Each row is a point on a landscape with many valleys, with its height.
From any point a ball rolls to the lowest of the 2 points nearest to it. It stops when none of these is lower. Distance is the straight distance between rows; heights are no part of it.
J380 (h 450): [142 154 112  84 103  91 157 211 145 199 108 102 115 157 126 168 104 109
 105 153 130 142 140 141 167]
J823 (h 540): [114 161 109 117 115  76 141 174 176 103 147 110 120 172 135 186 142 152
  87 155 181 119  70 146 191]
J38 (h 287): [163 101 101 174  76 160  88 110 114 170 147 154 131 159  82 101 133 135
 185 115 122 130 135 177 139]
J957 (h 221): [127 146 125 146  98 160 132 123 157 144 164 114 186 161  93 151 126 108
 159 153 126  82 115 165 159]
J302 (h 578): [122 126 104 177 140  78 119 155 114 124  86 175 152 122  79 144 144  91
 103 103 165 140  93 150 124]
J270 (h 326): [ 91 135 148  93 160  83 112 148 133  69  86 159  96 104 133 104  81 151
 149 136 171 155 135 142 143]
J839 (h 339): [152 125 118 120 124  73 145 154 109 136 124 169 109 148 107 155 118 114
 127  38 152 108 141 120  91]
J595 (h 293): [195 107 143 130 118 177 131 111 143 181 152 119 124 149 163 104  96 126
 156 144  95 130 189 111 141]
J412 (h 600): [135 165  94 125 136  37 113 188 180 103 121 139  91 126  62 142 157 146
 148 107 169 129 121 145 140]
J402 (h 491): [ 91 134 130 144 121 107 105 130 126 142 109 104 145 110 168 110 124 127
 122 156 107 138  86 134 144]
J479 (h 610): [169 151 121  94 111 144 142  79  79  90 148 110 164 147 135 167 165 119
 126 110 103 147 155 112  84]
J949 (h 458): [106 112 143 130 154 110 104 110 111 139 131 124 178 143 164  84 129 115
 161 125 117 147 157 138 129]
J207 (h 87): [138 110 131 162 152 171  94  81 149 125 107 142 115 125 129  86  65 120
 157  95 119 119 146 147 144]
J344 (h 294): [ 87 115 130 201 143 116 106 131 119 111 106 127 165  88  71 123  98 149
 172  90 129  85 114 169 109]
J571 (h 230): [ 93 145 107  89 131 133  67 170  98 130 155 132 102  79 143 125  78 126
 139 116 152 131 113 141 170]
J527 (h 246): [101 117 100  65 140 155 126  65 114 104 170 116 101 114 149 108 132 122
 135 136 121 148 149  86 143]
J391 (h 156): [129 134 116 149 102 114 120 175 135 150 148 137 203 165  68 140 140 129
 140  97 133  93 126 156 133]
J954 (h 623): [164 129 138 134 151 180 152  86  92 104 128 106 162 162 179 144 198 141
 117 117  84 105 169  94  44]
J321 (h 315): [ 80  98 176 121 104 167 168 101 124 100 137 120 128 142  99  89 111 133
 126 135  96 137  93 143 123]
J50 (h 343): [185 144 113 110 103 161 143 122 159 204 123 142 145 179 127 173  94  99
 135 133 124 125 176 144 130]
J523 (h 391): [140 134 122 147 122  93 131 161 158 120 137 124  71 114  89 147  92 137
  74  87 186 119 110 106 171]
J962 (h 607): [106  89 130 111 142 127 187  83 158 133 123 117 116 170 157 114 129 138
  88 103  90 135 153  80  96]
J811 (h 288): [113 146  84  95 129  77  52 184 113 117 137 145  84  98 142 134 126 149
 107 111 155 177  79 153 172]
J194 (h 232): [115 124 100 198 103 132  78 116  99 133 157 129 166 124  67 137 151 134
 185 103 138 105 118 171 122]
J646 (h 200): [130  95 110 160 170 181 102  59 120  92 111 107 100  86 125  79 102 130
 147  99  65 144 137 138 127]
J327 (h 473): [142 131 134 104 107  81 154 149 138 184 120 144 112 126 139 146 143  70
 129 186 128 168 133 122 150]
J157 (h 644): [ 53  96 138 122 206 133 142  96 155 106 125 101 102 100 146  69 159 118
 119 165 123 136 144  98 153]
J467 (h 371): [ 84  98 158 144 128 215 144  68 134 108 163  79  96 145 138  73 166 160
 145 135  84 119 113 138 125]
J833 (h 426): [148 165 135  42  72 141 141 203 157 186 161 113 122 149 117 158 108 147
 133 132 123 125 123 170 160]
J121 (h 298): [110 130  98  97 138 138  71  86 113 108 183 153 103  83 147 125 116 105
 159 123 121 142 115 133 146]
J794 (h 415): [152 130 133  96 160  76 136 118 135 129 112 131 175 158 128 113 110 121
 147  91 137 144 192 133 145]
J306 (h 553): [139 201 115 116  97 117  88 165 177 108 129 135 153 133 106 159 147 133
 115 142 170 110  85 151 153]
J697 (h 453): [110  81 133 162 175 214  77  93  98 127 127 157  82 116 162  67 189 149
 170 149  94 137 173 109  75]
J386 (h 368): [137 125 118 181 127  89 138 161 123 126 104 109 125  67  57 132 104 156
  98  97 174 101 124 100 146]
J485 (h 552): [134 134 152 108 116  94 173 150 163 131 141 130 128 191 126 182 136 126
  69 164 170 172 101 155 167]
J232 (h 316): [169 137 118 187 120 167 132  80 124 128  94  89 154 140 135 118 146 113
 160 136  66 106 145 128 100]
J63 (h 502): [ 81 114 131 117 135  37 137 178 119 141 130 158 102 108 143 129 147  98
 160 183 137 155  91 153 157]
J86 (h 573): [162 161  63 125 150 122  61 178 119 123 112 141 118  72  95 121 128 171
 106  37 188  82 122 123 102]
J151 (h 145): [138 134 150 150 143 136 141  74 162 103 146 146 111 102 129 132 183  86
 103 169 129 147 119  85 110]
J515 (h 597): [171 171 127 103  63 136 105 117 110 114 128 139 142 120  91 163 150 145
 145 114 136 129 125 120  94]
J398 (h 585): [155 154  96 116  83 125  77 147 115 146  82 153 131 107  81 113 122 174
 128  82 167 124 123 116 101]
J97 (h 661): [ 52  90 129 114 159 155 155  97 158 165 159 122 103 122 154  83 210 111
 132 175 101 121 124 101 135]
J393 (h 399): [135 151 138  58  68 183 181 119 158 174 170  95 133 145 120 190 117 155
 142 163 117 117 123 179 137]
J694 (h 160): [ 74 122 108  43 100 129 159  81 150 103 168 133 117 128 129 131 125 143
 145 159 151 121 110 110 147]
J354 (h 409): [ 66 115 145 105 143 172 124 130  99 124 119 132 115  75 143  90  91 109
 181 182 107 116 130 133 126]
J578 (h 218): [143 126 120 160  86 188  99 106 112 178  92 144 130 136 108 111 116 123
 153 157 162 128 136 131 126]
J376 (h 336): [108 133 172 128 133 104 161 124 170 145 215 118 131 119 160 153 153 100
 157 160 148 104 109 153 160]
J212 (h 331): [128 134 137 114 123 201 148  82 129 156 171  79 113 164 164 150 162  95
 129 158 110 140 145 138 126]
J928 (h 253): [ 98 137 132  66  94 105 149 140 148  96 109 178  87 140 104 137  98 148
 127 149 175 138 112 117 128]
J199 (h 203): [141 109 161 140 124 125 118 100 137 105 201 163 133 107 160 128 150 124
  99 144 125 141  95  91 131]
J420 (h 624): [133 130 133  94 105  62 175 147 151 126 110 106 161 153  90 152 111 168
 113 130 142 134 158 117 142]
J128 (h 284): [122 132 110 129 114 210 105  69 138 169 131 106 119 141 156 113 142  99
 128 174 162 129 123 131 162]
J377 (h 612): [141 143  98  99 115  36 162 192 151 115  89 126 103 149  70 164 142 176
 122 156 178 138 136 109 150]
J358 (h 337): [142 128 134 169 108 118 171 123 108 144 113  88 114  92  99 148  99 101
 120 133 127 105 146  81 124]
J618 (h 656): [138 104 154 147  77 187 152 129  78 139 161 104 128 186 154 134 121 157
 182 133  85 113 162 135  65]
J622 (h 565): [133 116 129 156 103 114 159 121 136 155 123 135 144 172  91 161 137  84
  78 120 159 152 110 135 144]
J368 (h 639): [160  88 117 175 129 193 154 107  36 104 133  96 147 189 155 113 175 134
 146 127  79 118 187 131  71]
J798 (h 379): [183 125 122 105 148  53 154 130 123 134  89 160 148 158 168 145 118 122
  97  92 142 138 157 107 113]
J982 (h 283): [127 133 162 134 138 138 123 124 146 123 178 121 166 110 105 120 122 107
 138 157 161 125 127 153 189]
J786 (h 266): [123 128 119 141 169 153 176 107 122  98  93  86 142 101 145 122 162 111
  82 151  71  94 146  53 102]
J330 (h 579): [110 115 142 138 116 105 165 117 142 158 101 144 166 205 153 148 135  89
 107 114  99 153 112 150  98]
J514 (h 324): [150 141 125 133 145  76  77 192 112  83 158 159 122  97 106 138 127 146
  88  73 144 156  86 147 148]
J139 (h 563): [161 192  84 144 118 125  92 196 156 109 134 118 139 105  77 151 149 149
  96  76 162  74  96 122 115]
J213 (h 304): [159 125 123 156 116 154 178  99 125 161 124  61 145 126 136 143 139 120
 116 160  70 108 165  74 112]
J150 (h 256): [141 141 170  98 124 124 157 139 156 139 124 115 107 149 199 137 143 117
  79 166  81 162 104 108 112]
J634 (h 350): [ 71 103 131 153 160 123 111 154  97 117 114 133 136  77 106 105  58 115
 182 117 108  95 138 148 128]
J816 (h 509): [114 125 114 172 148  83 105 119 158 119  70 157 157 132 182 110 122 135
  88 143 136 135  76 125 138]
J337 (h 231): [160 133 166  96 122 150 140 149 122 155 119 118 109 112 179 110  82 116
 114 151  91 138 152  90 133]
J953 (h 271): [162 136 109 149 139 133 112  74 123  86  84 106 171  96 134  92 122 139
 139 100  52 119 123 127 119]
J243 (h 593): [ 78 102 144  87 133 127 206  98 149 154 110 108 152 202 144 153 141 142
  87 145 100 166 151 133  87]
J895 (h 418): [115 108 115 131 162 109  80 110  70 109  77 144 124  73 165 116  94 160
 127  65 151 133 123 127  86]
J661 (h 365): [ 91 121 157  71  82 196 183 114 125 132 140 106 160 175 112 139 106 144
 133 160 118 124 121 154 123]
J372 (h 153): [153 141 143 123 157 134  92 169  95 124 145 137 123  90 166 117  62 105
 114 101 110 128 133 128 164]
J362 (h 217): [175 107 128 175 165 136 105 118  89 125  94 160 138 103 137 100  74 127
 171  52 107  78 158 157  99]
J964 (h 526): [119 133 121 164 144  47 130 152 176  99  88 133 105 167 149 145 132 156
 112 171 153 139  64 138 183]
J105 (h 290): [169 121 117 137 166 106 101 173  86 131 112 193 127  99  96 113 101 115
 156  25 142  93 148 155  92]
J600 (h 378): [108 132 128 136 175 106  76 161 116  92  62 150 112  63 114 133  80 161
 124 108 204 137 133 143 115]
J583 (h 412): [136 105 156 158 152 177  90  96  81 132 166 126  93  84 172  94 182 131
 135 148  89 165 146  93  87]
J425 (h 589): [149 150  96 154 152  46 122 214 128 102  77 167 135 105  64 136 163 141
 112 104 166 113 104 143 114]
J329 (h 625): [ 75 108 154 123 161 114 182 123 138 110  98  95 105 152 150 102 102 120
  94 147 144 140 141  98 143]
J241 (h 372): [153 120 152 144 119 218 105 105  96 141 200 123  94 144 195 128 149 125
 142 164 130 117 146 104 108]
J294 (h 257): [126 117 155 128  97 131 115 110 105  67 158 150 138  89  99 120 114 153
 109 120 106 153  78 125 123]
J864 (h 206): [126 146 170 133 168 154 144 125 162 135 127 128 105 128 180 133 202  78
  95 175  82 140 137  87  98]

Where does a ball stop that starts at each point below?
J949: J207
J329: J207
J425: J207
J954: J207

Call two points neighbours if one is among the 2 nearest of the other. Go from one point of each pair to the other, from neighbour to neighbour, staying as low as possible. Name the highest point that can't be avoided.
J151, J694: J121
J207, J372: J232
J578, J194: J38
J151, J337: J150
